Points on a hilly landscape, in no order, each with its height.
A climber steps from a point to whichever of its 2 nearest points has the largest rise for the distance, and stops where none of them is higher. Distance is the straight distance between rows; heights are no part of it.
Pib h=2.09: [ 92 126 123 113 116 100 163 104  69 154  64 142 103  82 125 146 134  97
  96 131]
vem h=2.20: [142 131 113 125  80  68 136  75 124 151 146 113 164  78 154 171 106 134
 153 155]
remo h=3.02: [ 88 163  98 197  84  99 134 134 103  82 119 183 157 115 106 145 165  84
  64  80]
bez h=0.93: [136 114 153  97 140 117 190  92 171 143 101  83 148 169 151 128 129 131
 143 121]
Vapo h=4.43: [ 77 166 117  99 188 104 162 126 117  62 195 144 109 123 118 127 118 117
 107 116]
bibod h=1.23: [104 150 132 168 161 144  98 154 142 120 200 145 155 145 136  76 125 115
 137 158]
ropof h=6.65: [ 83 156  61 139 141 167  86 144 131  97 187 192 110 128 166 108 105  92
 127 129]
vipe h=1.79: [143 127 134 162  73 132 138 175 117  63 147 195  65 134 136 114 149 125
  95 100]
Mepof h=2.25: [142 126 115  98 114 125 152 127  93 161  61 160  98  87  95 140 138 118
  78 113]
sut h=2.73: [175 109 122  95 123 125 128 111 134 169 128 130 101 133 100 107 143 127
 109 145]
gavip h=3.87: [142 134 108 148 117  66 111 155 115  88 113 136 152 140 121 160 136 117
 111 158]
pesu h=6.75: [203  60 162 150  86  95 124 113 114 121 136 142 134 129 119 148 158 134
 168 102]
mos h=1.92: [ 63 150  98 144 147 128 190  84 150 101 166 158 121  63 138 164 113 134
  95  88]
femi h=3.93: [133 153  82 120 113 144 127 137 169 100  89  99  73 140 109 159 121 180
 134 146]
subi h=1.12: [115 139 125 100 154 121 196 127 163 105 115 100 124 159 133 140 145 155
 124 150]
ros h=3.61: [197 122 132  72 153  97 157 147  72 103 147 179 138 134  79  81 153  96
  72  72]
pimug h=1.69: [117 155 132 129 143 115 149 149 122 132 115 115 133 119  97 100 138 140
  90  89]
zimo h=1.87: [ 82 143 137  90 101 182  93 134 115 169 142 119 100 105 143 117  87 148
 165 159]
sune h=4.59: [121 146 146 161 148 145 109  93 115 102 140 135  36 108 125 113 164 137
 103 153]
sapam h=3.21: [ 78 113 143 133 143 176  89 119  85 114 101 123 104 121 192 141 123 121
 189 137]
kis h=4.44: [130 128 132 103 184  80 159 176 123 114 100 147 131 121  98 129 121  90
  60 171]
pufad h=2.56: [146  98 105 134 184 116 162 124 104  42 140 151 124 128 100 128 144 108
  90 128]
nalup h=3.92: [160 120 111  91 129  90 170 139  99 107 139 173 142  91  93 105 119 108
  81  70]
gevup h=3.97: [ 89 131  82 127 133 108 163 108  83  85 174 151 117 150  83 109 165  81
 103 120]
zazun h=2.32: [198 116 142 129 167 117 149  95 118 126 193 154 118 133 133  76 160 124
 131 132]
muza h=3.70: [134 160  85 118 146 124 126 132 167  83  79  91 128 170 144 177 139 166
 124 125]
guz h=2.64: [ 95 160 185 124 108 131 146 162 155 138 105 105  81 142 171 127 107 172
 149 129]
gil h=2.33: [ 97  86 145 143 108 143 156 161 153 147 142 165 135  98 148  98  83 128
 115 139]
meded h=3.47: [174  60 171  97  82 163 105 166 110 178 141 120 106 177 114 131 133 126
 134 126]
votov h=3.89: [158 112 123 140  81 138 116 148 184 182 164 156 129 116  73 101 126 122
  97 146]
zet h=3.65: [124 108 139 151 120 101 137 152 132 105  49  88 144 166 107 177 139 143
 135 148]
Desuf h=3.73: [136 115 144 163 145 133 108  86 124 104 107 119 125 102 211 153 114 166
 186 119]
Supum h=0.17: [100 114 153 133 107 144 158  88 108 124 157 121  86 135 108  86 187 144
 151  96]
Kubu h=0.94: [ 88 142 144 131 141 108 101 132  62 109 165 131 125 100 129 126  99 105
 133 130]
per h=3.94: [133 128 169 159 119 132  99 143 139 105  53  80 131 189 138 176 105 137
 171 124]
Pif h=1.67: [ 99 154 151 105 118 165  92 126 134 157 136  87 142 132 158 108  88 153
 201 133]
Nufo h=1.41: [131 152  98 131 111  99 140 184 124  66 138 136  84 171 103 129 134 143
 105 130]
zolin h=2.68: [164 145 144 118 179 119 143 103 151 152 161 148 130 107 168  67 139 126
 128 143]
ruter h=3.83: [130 136 142 156 131 144  23 101 116 147  89  74 148 114 112 166 109 124
 174 164]
Seb h=2.48: [169 125 138 105 104  98 135 116 105 182  82 121  91 117  63 120 148 138
  87 140]
Ves h=5.82: [178  56 163 152 138 116 138 124  98 102 171 125 164 132 144 122 107 152
 180  99]
nizi h=1.28: [127 150 118 134 107 102 147 107 128 146  99 126 158  84 133 141 130 155
 122  57]
zib h=0.65: [206 107 135  94 160 153 101 100 169 164  97  88 100 166  92 127 170 148
 126 156]
popo h=0.52: [230  77 131  91 201 157 106 131 135 146 111 107 109 174 109 132 153 151
 117 160]
muk h=1.60: [130 115 124 150  93 134 139 153 118  76 151 157  68 167 142 127 150 145
 132 138]
Lif h=2.46: [115 162 165 129  92 120 121 150  60 135 111 132  74 129 134 131 140 145
 132  92]
Kerub h=5.18: [143 112 123 142 117 121 105 114 192 142 148  94 165 118 121 155  77 154
 165 186]
Fumo h=4.25: [ 71 168 132 156 157 137 134  69 142 135 146 116 140  98 177 135 143 132
 138 145]
baki h=2.35: [113 149 182  77 110 144 133 154 121 150  97  99  86 149 186 130  83 153
 180 164]
biv h=2.59: [ 82  95 159 164 115 130 163 181 153 122 127 161 139 117 127 142 103  97
 102 177]
sof h=5.73: [112 161  58 152 125  93 111 153 143  80 198 163 158 100 152 150  70 119
 118 121]
Somal h=2.34: [179  59 171  86 159 165 102  95 118 155 141  99 101 153 125 133 148 132
 150 196]
Gik h=4.23: [173 145  90 111 115  90 165 158 128  77 152 175 133 119 125 120 114 139
  93  94]
pip h=0.51: [119 115 183 138 139 155 140 147 185 192  55 103 165 149 125 109 114 119
 145 129]
lutu h=4.89: [ 72 159 139 161 135 157 104 133  98 103 133 152  52  95 144 137 139 121
 116 161]
mutu h=2.79: [ 90  78 134 134  93 105 165 121 155 157 155 115 165  97  89 158  80 127
 134 162]
mimu h=0.11: [175 131 138 149  79 102  68 119 132 145 140 102 153 161 118 125 152 144
 165 109]
gaf h=7.21: [ 85 125  72 166 117 199 107 121 141 120 149 176 118 127 157 112 129  93
 120 158]
puzar h=4.20: [133 105  90 113  91 156 156 131 179 131 103 118  82 114 124 145 100 171
 121 133]
gon h=3.03: [170 115 107 110 143 138 168 102 157 153 108 151 135 131 126  89 172 118
 105 133]
zupo h=2.97: [ 86  63 157 116 100 133 178  87 145 163 131  97 113  95  97 150  99 134
 151 188]
nug h=0.89: [175 154 111 104 122  98 169 143 118  68 167 174 125 163 165 103 167 111
 134 143]
sab h=2.69: [142 130 126 148 120 121 162  94 138 166 104 154 154 130 136  80 174 102
 127  89]
lova h=2.40: [ 91 116 137 111 161 166  95 113 115 154 139 102 157 148 138 105 112  96
 179 179]
simaz h=3.60: [137  93 100 144 126  88 148 136 114 111 137 149 157 150  82 139 137 105
  93 135]
vitiv h=1.16: [113 123 151 141  97 155  89  82 104 136  78  93  93 146 145 146 171 114
 162 137]
Gov h=5.23: [204  99 137 103  90  96 126 133  85 138 174 147  97 145  99 102 181 145
 115  88]
fisi h=4.41: [173 145 115 147 185 126 144 109 152  85  72 112 166 139 179 118 153 163
 158  89]
Ref h=3.43: [ 97 143 129 142 139 144  90  90  82 114 127  97 137  97 199 154 107 139
 200 137]
vime h=6.00: [109 157 142  92 136 124 147  99 184 167 122  59 121 148  74 119 142 158
 123 151]
Buk h=5.97: [ 54 135 192 134 127 121 158 109 135 154 116  77 155 117 112 142  96 150
 154 144]
Dit h=6.61: [132 109  85 129 141 157 142 125 169 165 122 143 125  96 130 127 107 113
 112 153]
mifa h=3.01: [166  81 184 104 185 111 175 164  74  96 147 156 133 128  96  98 131 129
  96  97]
gamo h=4.18: [137 141 104 176 104  83  70 116 142 131 135 123 144 128 125 148 146 114
 122 158]
zusor h=5.28: [179  66  88 106 133 130 116 120 115 128 122 140 142  96 130 149  93 132
 136 141]
popu h=1.49: [134 134 107 111 125 153 130 138 132 165 108 110 121 147  84 100 136 148
 120  80]
pur h=6.52: [ 66 178 170 109 130 132 153  99 167 155 112  39 141 154 103 146 106 155
 132 161]
Remu h=0.90: [156  96 207 147  94 147 111 156 167 172 127  99 133 167 124 109 124 128
 158 138]
mufat h=3.28: [ 79 152  69 102  80 121 153 150 139  78 185 194 102 125 117 140  97  83
  90 106]
kole h=3.40: [146 100  57 107 134 154  91 120 100 121 208 165 126 130  86 102 125  98
 120 117]
Darel h=0.48: [161 124 139  90  99 133 146 102 111 137 126 101 112 189 155 121 165 134
 177 141]
Rolit h=4.97: [148 170  72 118 105 103 192  99 185 113 109 131 121  79 143 151 125 166
  84 105]
gozo h=2.39: [181 112  64 126 199 140 151 129 119  36 134 176 149 116  95 109 150 112
  76 104]
fekal h=1.07: [ 69 145 175 102 130 109 120 162 101 128 174 143 125 102 134 122  90  94
 122 166]
puba h=5.79: [138 126 144 165  69 104 120 174 162 141 143 174 130 138 150 116 135 123
 110 158]
fira h=1.97: [178  70 127  93 155 134 132  81  93 116  94  94 100 131 114 146 157 148
 160 119]
bomo h=0.86: [108 113 143  96 173 156  92 146 127 183  87  69 163 120 120 130  82 134
 167 137]
taz h=1.04: [147 107 124  89 136 157  90  95 111 180  88  66 147 123 118 129  94 147
 175  93]
zok h=5.00: [ 82 187 140 101 132  94 149 129 134 106 223 137 117  87 139 138  79 121
 120 137]
buker h=3.32: [200 103 157  98 176  96 181 163  72  83 131 182 177 126 114  73 142 106
  88  76]
Tofi h=4.77: [170  79 135 146 108 153 105 111 201 143 115  90 158 158 141 173  89 117
 176 179]
gen h=0.67: [146 125 163 157 116 129 100 167 182 160  83 111 146 145 125 115 137 132
 134 114]
Nelor h=5.53: [ 36 149 180 147 143 133 130 116 124 148 160  96 136  84 103 126 106 133
 122 138]
Resig h=2.21: [120 124 147 136 122 143 111 153  47  96 111 152  97 114 145 109 144 127
 145  86]
Felu h=5.24: [175 102 128 109 134 137 116 179 106 138 107 158 100 167 113 133 141  96
 104 170]
kul h=2.54: [ 61 161  67 152 166 147 178  88 123  64 160 183 138 125 126 134 174  70
  67 106]
besa h=5.71: [158 113 122 123 170 131  73 184  81 119  95 148 102 165  98 103 148 114
 101 144]
vone h=4.42: [188  81 106 138  89 144  76  81 155 142 115  75 161 166 113 162 103 111
 175 161]
kud h=0.92: [131 142 114 150 140 148  97 107 167 129  63  75 105 150  69 145 163 131
 117 149]
kota h=5.94: [213 106 157 138  64  97 107 127 119 155 144 150 123 120 104 121 158 168
 137  76]
ruka h=3.22: [126 123 128 108  99 157 104 136 144 159  46  47 131 175  88 168  94 145
 141 117]
totuv h=4.57: [139 129 104 142 119 131 194 127 207 122  95 126 104 120 116 143 123 173
  87 111]
Dat h=2.80: [136  39 139 121 100 174 103 147  91 163  86 124 132 151 117 157 100  98
 161 171]
guf h=4.30: [ 19 193 113 114 172 143 153 109 110 155 137 128 129  69 151 160 107 118
  83 112]
Rad h=0.26: [177 115 154 134  78  98  60 105 121 160 157  67 133 142  68 147 133 151
 161 138]
pil h=1.06: [175 149 138 122 109  94 136 127 152 142 102 124 152 119 166 142 112 168
 132 100]
gimeg h=0.87: [ 93 163 149 131 158 118  77 124  65 108 176 105 159 130 146 107 126 125
 169 102]
sezov h=0.10: [115 160 154 158 150 111 173 129 149  85 122 131 148 173 144 104 187 147
 119  84]
Fid h=0.05: [184 146 162 142 132 118  60 122 163 166 126  93 151 172 120  99 145 126
 169 143]
fozit h=4.90: [189 124 118 123 208 115 113  99 164 113  75 117 173 129 186 148 131 136
 148 132]
sis h=0.04: [107 136 150 142 138 157 167 108 123 106 117 120 116 147 128  89 171 164
 131  81]
fav h=1.91: [ 90 134 135 137 134  95 173 119 112 110  98 142 113  91 124 130 120 120
  77 105]
Belil h=6.92: [152 109 110 124 163 175 121 181 134 126  80 125 159 174 120  99 133 123
 135  95]
sezom h=0.22: [165 117 150 121 172 149  80 122 157 154 132  63 148 190  87 123 130 134
 156 163]
buz h=4.48: [119 136 123 148  86 103  57 124 116 136 175 134 129 108 104 132 120 108
 137 159]
par h=1.75: [ 96 138 158 183  88 147 152 115 176 169 136 138 145  96 172 123 116 155
 158  85]
forid h=3.45: [ 55 138  75 107 115 138 155 174 139  97 161 159 120 122 103 151  80 112
  79 115]
Zofal h=3.24: [126  66 123 152 143 158 115 128 171 177  94 116 188 143  94 113 123  92
 131 152]
nafa h=3.95: [ 83 180 111 151 123 146 171  96 158 115 132 153 116 120 198 153 145 127
 128 137]
nef h=1.03: [111 152 139 132 169 124  94 134 103 121 216 128 155 154 130  71 140 130
 149 114]
fizi h=6.10: [154  97 155 132 199 164 137 143 133 109  97  92 174 183 127  88 151 147
 137 104]
Lav h=0.69: [101 110 170 103 181 157 137 147 144 153  70  89 153 147 147 111  96 123
 153 146]
Dusi h=4.15: [ 99 146  94 101 180 119 133 171 127 120 109 138 115 115  82 114 123  94
  55 124]
nev h=2.11: [107 139 170 127 165  99 167 114 101 163 139 157 185  94 153  71 144  83
 116 108]
Lun h=2.58: [163  59 153 111 137 161  99  96 110 158 111  92 140 144 129 159 116  95
 175 185]
muz h=4.27: [168 108 115 129  70 118 104 160 122 158 176 147 113 141  67 129 132 133
 106 118]
vunid h=4.21: [ 86 168 104  91 128  80 165 118  92  90 170 134  95 124  99 121 134 106
  97 130]
tepap h=2.61: [ 99 103 116 111  95  70 172 115 141 165 121 110 174 120  98 159 101  93
 109 160]
vesin h=2.42: [151  85 110 103  95  88 162  86 139 162 123 106 178  95 110 156 117 110
 150 143]
serag h=4.16: [176 131  95 126 182 152 139 101 124  71 128 131 135 127 171  97 149 169
 152  99]
Vek h=2.77: [135  80 158 128 170 109 190 165 126  73 145 163 122 123 101 111 116 110
  90 128]
Muzi h=2.26: [130 132  76 124  78 138 121 103 111 107 207 128 100 109 129 131 101 153
 149  93]
kofor h=3.81: [138 165 149 181 114 110  65 142 188 160 136 124 150 136 133 118 144 118
 131 176]
rop h=3.10: [172  71 192  93  63 143 147 158  88 157 154 122 104 166 130 125 157 145
 165 103]
pipuv h=3.41: [115 171 102 168 151 144 148 152 128  82  89 187 148 124 126 113 165 117
  51  65]
lig h=3.20: [102 147 137 160 137 153 137  84 116  87 152  99  77  96 154 140 134 178
 165 108]
punep h=5.01: [139 159 192  92 158  96 123 122 109 186 123 108 130 116 107  88 135 129
 122 125]
bura h=2.16: [186  56 164  67 130 158 122 102  91 151 118  86  85 158 117 161 148 134
 156 143]
mopot h=0.85: [152 103 146 123 101 116 127 141 138 136  88 122 139 121 167 156 108 133
 153 140]
Zagu h=1.40: [142  91 186 141 135 113 100 172 135 155 176 126 126 101  90 116  93 125
 123 176]
zurar h=3.55: [137  84 108 144  99 145 114 163 149 192 127 148 167 136  89 107 124  91
 111 138]
kifos h=3.34: [134  94  99 115 142 129 193 146 143 119 109 160 144 145 102 120 140 125
 108 121]
zesa h=1.50: [111 142 109 156  71 135 179 117 159 148 130 152 144  84 158 135 110 158
 125  45]
Dil h=0.25: [111 189 158 151 180 133 137 139 146 111  81 122 154 166 164 121 159 139
 124 104]
Nazet h=4.70: [164 143 150 147  92 102  60 133 163 136 146  88 149 128 144 166  89 164
 175 153]
sisup h=2.95: [ 62 168  90 119 130 104 170 149 153 111  90 121 121 121 128 168 120 132
  85 157]
Faf h=0.74: [148 140 160  92 100 102 148  92 163 183  99  71 168 168 144 136 136 131
 169 108]
paf h=2.07: [ 94 123  81 121 109 115 169  99 137 112 186 136 116  84 119 132 112 153
 118  84]
zan h=2.04: [117 157 155 127 174 134 131 127  97 129 111 176  62  50 143 111 128 128
  89 106]
nok h=3.18: [ 95  78 139 117 109 144 118 112 106 141 134 103  97  81  75 152  79 125
 141 176]
tolek h=4.93: [147  97 117 121  93  90 137 192  93 124  79 141 210 147 143 151 116 106
 128 108]
pev h=5.52: [132 140 160  76 167 112 153 112 123 176 132  69 126 133  64 115 139 137
 121 121]
butun h=4.28: [143 138 162 160 100  95  86 147 163 112  88  72 163 151 148 175  93 161
 174 129]
mif h=0.37: [200  94 142  97 208 148  78 125 121 121 110  72 134 182 121 144 140 139
 164 150]
nozin h=1.68: [151 102 137 103 157 131 114  98  70 130 121 158  91  79 132 105 156 114
 129 123]
kene h=4.24: [118 166 163 172 149 121  90 137 158  99 178 143  58 109 143 121 143 146
 111 166]
pim h=1.99: [150 122 135 156  89  91 105  85 147 145 126 102 138  82 125 153 117 157
 155 128]
Fen h=2.78: [ 65 118 122 140 141 106 169 170 132 108 100 139 143 133 128 161  90 106
  84 164]
vabot h=1.05: [138 130 125 148 116 133  69 105 121 127  61  83  84 130 116 166 151 125
 141 163]
lesut h=1.08: [181 160 101  95 140  91 163 134 159  87 169 129 126 165 147 120 141 151
 121 174]
kazu h=0.40: [143 118 167 112  77 126  93 133 137 186 144  91 162 149  56 130 105 130
 154 142]
mim h=3.00: [105  56 145 142 139 174 101 149 121 164  70 114 168 160 109 134 122  77
 142 149]
Gefop h=2.70: [114 149 121 153  94 123  77  93  92 116 188 120 104 148 108  94 180 141
 140  91]
puna h=4.06: [ 54 189 127 110 164 136 163 130 119 121 140 120  94  77 140 155  92 152
  73  69]
Nesum h=1.42: [118 125  98 170  94 147 106 116 128  93 148 132  95 144 148 140 142 143
 146 161]
Res h=4.10: [157 100 159 156  99 113  61  76 134 136 102  72 144 140 101 182 117 109
 159 182]
Puvi h=2.38: [ 97 144  81 139 163 135 163  94 131  89 124 182 121 107 158 134 162  96
  80 130]
rumup h=3.91: [131 142 160 173 126 117  82 131 179 131 179 142 111 102 146 118 119 127
 122 195]
gira h=6.17: [ 78 179  74 144 154 130  97 124 134  99 201 165 128  89 149 134  89  95
 105  92]
golez h=2.06: [154 121 120 128 128 119 138  83 108 126 206 135 120 115 120 112 146 136
 154 128]
siza h=3.66: [ 82 215 101 160 153 145 129 145 134 107 120 164 102 101 111 120 156 121
  50  63]
zur h=4.80: [136 105 153 106 131 108 135 196 105 132 116 145 100 116  84 131 116 103
  86 153]
Vefif h=1.54: [120 106 123 134 142 108 187  68 128 118  92 106 152 101 125 150 147 140
 124 114]
getok h=1.98: [145 132 102 119 166 131  94  59  94 116 125 115 157 136 170 125 168 118
 166 133]
Lero h=5.44: [170 125  92 112 186 134 138 109 189 131  98  96 173 116 156 116 103 151
 147 142]
tera h=2.71: [ 91 162 178 125 132 129 114 141  81 154  91 116  90 119 145 121 164 115
 113 127]
vetuv h=0.81: [176 150 130 131 143 137 100 102 180 142  85  84  92 144  97 131 153 169
 132 134]
Palaz h=2.19: [116 125 105 123 184 130  92  99  99 119 133  86 171 147 117 129 154 102
 172 162]
lurer h=4.13: [169 127 128 150 123 127 146  89 111  93  97 148 119 118 230 135 148 157
 189  90]
vud h=1.72: [181 123 130 111 136 138 125 147 156 151 163 117 141 166 143  92 139 140
 153 121]
ludo h=2.00: [143 138 135 165  94 120 111 172  55  73 120 199  92 128 141 123 156 115
 119  82]
feva h=2.96: [ 83 143 159 145 149 159 106 128  98 147 109 139 115 117 173 110 141  90
 140 142]
boli h=2.22: [113 143 121 119 173 128 152 112 121 103 132 194  94  88 143  94 137  88
  88 103]
Ralur h=2.98: [133 130 167 147 149 118 142 105 158 156 157 145 134 130 139  83 169 103
 131 166]
nofa h=5.34: [172 107  89 120 129 114 123 173 110 122  77 141 202 182 143 147 138  94
 138 142]
refo h=3.39: [ 55  94 128 136 125 145 104 118  78 123 113  93 132  82 103 170  76 136
 149 153]
Foz h=3.09: [ 72 172  66 125  84 131 175 114 154 116 173 194 121 114 152 129 132  73
  85 130]
napug h=2.66: [ 95 180  61 144 131 119 154  94 124  63 136 186 142 129  97 123 185  84
  61  76]
rebu h=2.47: [111 131  94 121  54 151 102  99 103 133 177 126  87 128 109 109 146 164
 147  90]
bidi h=4.53: [128 111 130 106  65 103 144 181  86 134  76 125 146 149 128 153 110 112
 126 112]
boso h=1.44: [121 116 110 141 127 147 132 161 152 123 171 139 130 154 127  95 118 124
 143 145]
Mot h=3.67: [113  98  67 123 120 147 141 101 109 135 189 152 125 136  75  81 153  87
 103 116]
zos h=0.39: [100 165 135 147 139 160 126 163 154 121  86 111 130 155 141 142 126 160
 136  94]
tonid h=1.80: [178 117 115  86 165 133 115  79  77 139 103 120 117 111 157 130 156 120
 151 137]
visap h=1.43: [123 175 174 111 110 122  85 157 124 153 148  96 139 162 154 104 111 146
 173 112]
negu h=2.02: [120 125 155 161 109 142 156 135 195 166 139 128 137 110 140 107  93 164
 126 121]
Fer h=1.21: [110  68 108 139 142 129 167 120  99 133  67 118 178 129 105 139 144  90
 132 102]
donab h=2.37: [121 114 137 115 118 100 158 114  97 157 106 157 169  98 128  93 134  87
 109  93]
nulu h=4.69: [ 89 182 119 115 155  86 175 107 126  91 202 139 125 124 162 129 128 135
 135 124]
kedo h=1.26: [105 134 105 142 147 136 167 127 183 113 148 123 149 146 137 130 119 140
 138 151]
Gupuf h=1.27: [149 111 118 102 149 151 113 131 126 186 117  83 174 147 100  95 116 142
 143  75]
benas h=3.90: [ 72 195  89 115 178 146 112 148 123 119 138 133 109 116  90 107 132 120
  71  91]
Tad h=2.83: [100 168  77 144  89 109 134 115 107 100 125 163 166 136 118 120 186  97
  88  94]
Nute h=4.82: [178  66  94  71 138 146 121 159 114 137  95 126 132 140 159 166  88 136
 139 168]
gek h=5.20: [111 139 153 164  82 113  70 184 144 169 135 160 120 118 115 121 107  98
  96 171]
bizu h=3.42: [107 123 104 119 123 136 149 135 161 137  32  83 155 167 103 171 105 142
 132 122]
nubi h=0.66: [177  93 153 102  89 125 115 127 116 147 129 119 118 162 159 145 116 133
 182 160]
Fod h=6.02: [136 138  81 126 147 145 127 112 196 159  84 132 165  99 160 157  96 141
 119 148]
Kur h=5.35: [ 88 179 121 144 140  81 116 150 155  97 188 151 151  94 157 155 100 128
 104 149]
fati h=2.81: [112 134 163 111  83 176 110 137 165 173  74  97 121 170 125 136 109 114
 157 169]
palet h=3.19: [ 97 167 122 192 117 121 131 166 109  65  80 201 134  90 107 142 150  96
  43  59]
soke h=1.19: [143 180 155  91 102  91 112 133 135 159 122  97 146 124 171 116  96 157
 147 120]
sozu h=2.94: [ 92 157  89 120 131 126  90  91  87 115 219 126 121 116  94  92 141 121
 128  94]
Vete h=0.32: [147 100 148 114 121 142 149  75  96 149 135 120 114 158 128 102 184 116
 150 127]
fulip h=2.93: [112 164 167 140 131 148 136 111 166 109 138  93  83 139 170 125 124 186
 170 118]
pimas h=3.11: [ 82 161  81 145 114 119 148 169 141  86  72 154 117 129 148 193 120 130
  70 122]
goka h=2.36: [224 103 116  84 129 130 143 164  93 106 182 146 130 171 126  97 132 143
 121  89]
Losed h=2.99: [110 147 125  95 109 185 118 117 180 168  69  60 115 177  91 134  99 144
 156 148]
dupo h=3.44: [ 98 156 143 148 178 128 128 100 116  77 110 113  94  93 191 152 129 168
 156 128]
Buzit h=3.68: [ 91 211 128 143 110 121 140 126 145 131 119 161 109 132 196 133 162 100
 104 157]
zavim h=3.82: [157  77 137  95  59 157 115 175 113 174  98 141  94 137 108 132 124 141
 112 130]
lozu h=1.22: [ 90 125 179 132 127 120 116 183 141 129 191 141  89 101 103 113  75 118
 110 157]
fom h=1.70: [137 112 122 147 125  82 164  96 136  83 138 117 181 114 116 144 141 152
 135 102]
votud h=3.59: [ 91 106 120 161 110 150  43 120 101 139 126 104 157  85 122 166  92 131
 171 153]
Gub h=2.05: [200 121  85  87 142 156 137 154 115 120 139 142 154 185 142  91 141 148
 135 100]
vukap h=5.17: [186  70 126 145 136 146 149 119  94  71 149 150 136 139 133 115 140 162
 157  91]
fud h=4.64: [183  92  89 148 132 139 151 103 124 100 114 145 133 121 172 120 141 148
 166  99]
sofuz h=7.18: [110 145 119 158 100 141 113 142 132 135 125 199 109  99 190 136 127 101
 131 158]
kib h=1.86: [135  92 113 129 139 101 131  88  93 102 178 110 166 121 109 124 143 129
 148 105]
Fabe h=1.25: [136 196  97 117 123 105 155 142 156  76 141 134  96 169 145 111 155 156
 112 138]
tano h=4.17: [136 108 101  78  65 141 148 162 104 170  66 137 112 136 130 148 100 130
 133 123]
ravan h=2.60: [ 78 129 132 131 136 189  90 139 154 143  96  97 149 161 134 135 104 110
 157 184]
netof h=3.36: [114 171 156 158 129  95 158 115 154 153 138 181 116 125 165  99 181  87
 103 144]
gobes h=2.72: [183  85 154  80 115 138 155 181  85 120 143 147 107 187 137 118 144 149
 141 109]
Rutil h=3.27: [110 149  96 173 113 110 140 153 124  40 107 154 118 140 134 181 116 153
  93 102]
nabu h=1.62: [183  87 159 132 135 107 131 142 145 122 180 146  99 108  97 130 118 154
 109 163]
Kub h=1.30: [102 106  98 141  99 166  93 102 110 128 116 102 121 134 133 139 137 130
 161 136]
leku h=0.55: [146 138 163 115  79 123 110 103 145 169 129  60 161 185 102 131 119 137
 187 134]
gom h=4.52: [110 190 178 110 159  93 126 116 128 173 134 139 133  74 151  89 138 111
 103 137]
lize h=1.17: [153  90 203 138 127 133 112 161 158 180 168 134 145 130 131  80 109 119
 142 169]
vab h=0.53: [ 91 155 143 115 175 155 133 157 143 128 113 105 138 132 136 110  87 149
 127 130]
pegir h=4.54: [ 34 194 123 140 184 142 160  91 125 130 157 106 165  90 170 170 145 118
 117 125]
Gar h=4.58: [168 155  72 121 113  97 162 133 148  78 138 149  93 103 134 156 119 178
 105  92]
Sef h=1.85: [144 123 153 124 136 109 103 126  56 126 113 192  61  78 143 113 130 107
  91 102]
fofe h=4.81: [ 93 169 158 155  90 133  39 153 119 173 157 138 126 106 122 138 123  96
 126 178]
Nuzel h=1.84: [ 97 134 131 159 177 124 141 121 129 134 126 152 199 117 152  89 133 103
 120  95]
ronu h=2.10: [124 168 149  87  95 153 111 147 103 161 121 141  82 128 189 116  90 133
 152 137]
fes h=7.80: [ 91 143  91 166  77 178  78 110 133 154 146 176 106 100 171 133 134 109
 143 161]
sotuz h=3.64: [ 63 150 123  98 113 118 146 172 115 135 156 129 106 105  85 140  78 117
  98 106]
depi h=5.16: [ 35 158 159 164 133 169  96 116 118 149 157 142  87  84 124 131 125 125
 121 142]
san h=1.81: [163  88 119 144 114  86 130  97 155 137 159 130 121  84  95 144 111 138
 128 141]
vin h=3.48: [108 144 105 148 139  91 147 130 130  63  90  95 128 133 124 177 138 169
 118  95]
Gigu h=4.91: [189  99  88  89 122 143 130 149 119 106  88 117 146 184 160 161 135 124
 147 159]
pes h=4.68: [199  73 135 109  96 127 111 172  95 137 209 152 121 163  63 108 153 122
  99  94]
livad h=5.88: [192  66  95 136 131 161 135 117 147 165 134 158 147  99 131 111 111 118
 137 150]
gazek h=3.85: [ 54 185 127 113 123 125 150 165 112 100 149 145  77  92 134 166  97 134
  93 112]
zel h=1.36: [120  98 118 162 159  94 165  99 100 115  71 128 195  91 110 137 135 117
 114  92]
Kel h=6.49: [115 159 141 148  92 123 136 166 175 142 146 200 103  93 165 103 124 106
 101 128]
sudu h=3.16: [110 134  81 104 142 133  91 107 114 152 183 126 117 109  89 110 110 117
 110 133]
zigu h=6.28: [160 109 100 137 183 169  94 182 106 109  83 131 111 150 132 127 127 137
 124 109]

For each start below, name the point where the climber stops.
par: Rolit
sis: pesu
paf: fes
vetuv: pesu
Dil: gon
zel: pegir
pip: gon
nozin: Belil
fira: pesu
nabu: Kerub
tonid: Kerub
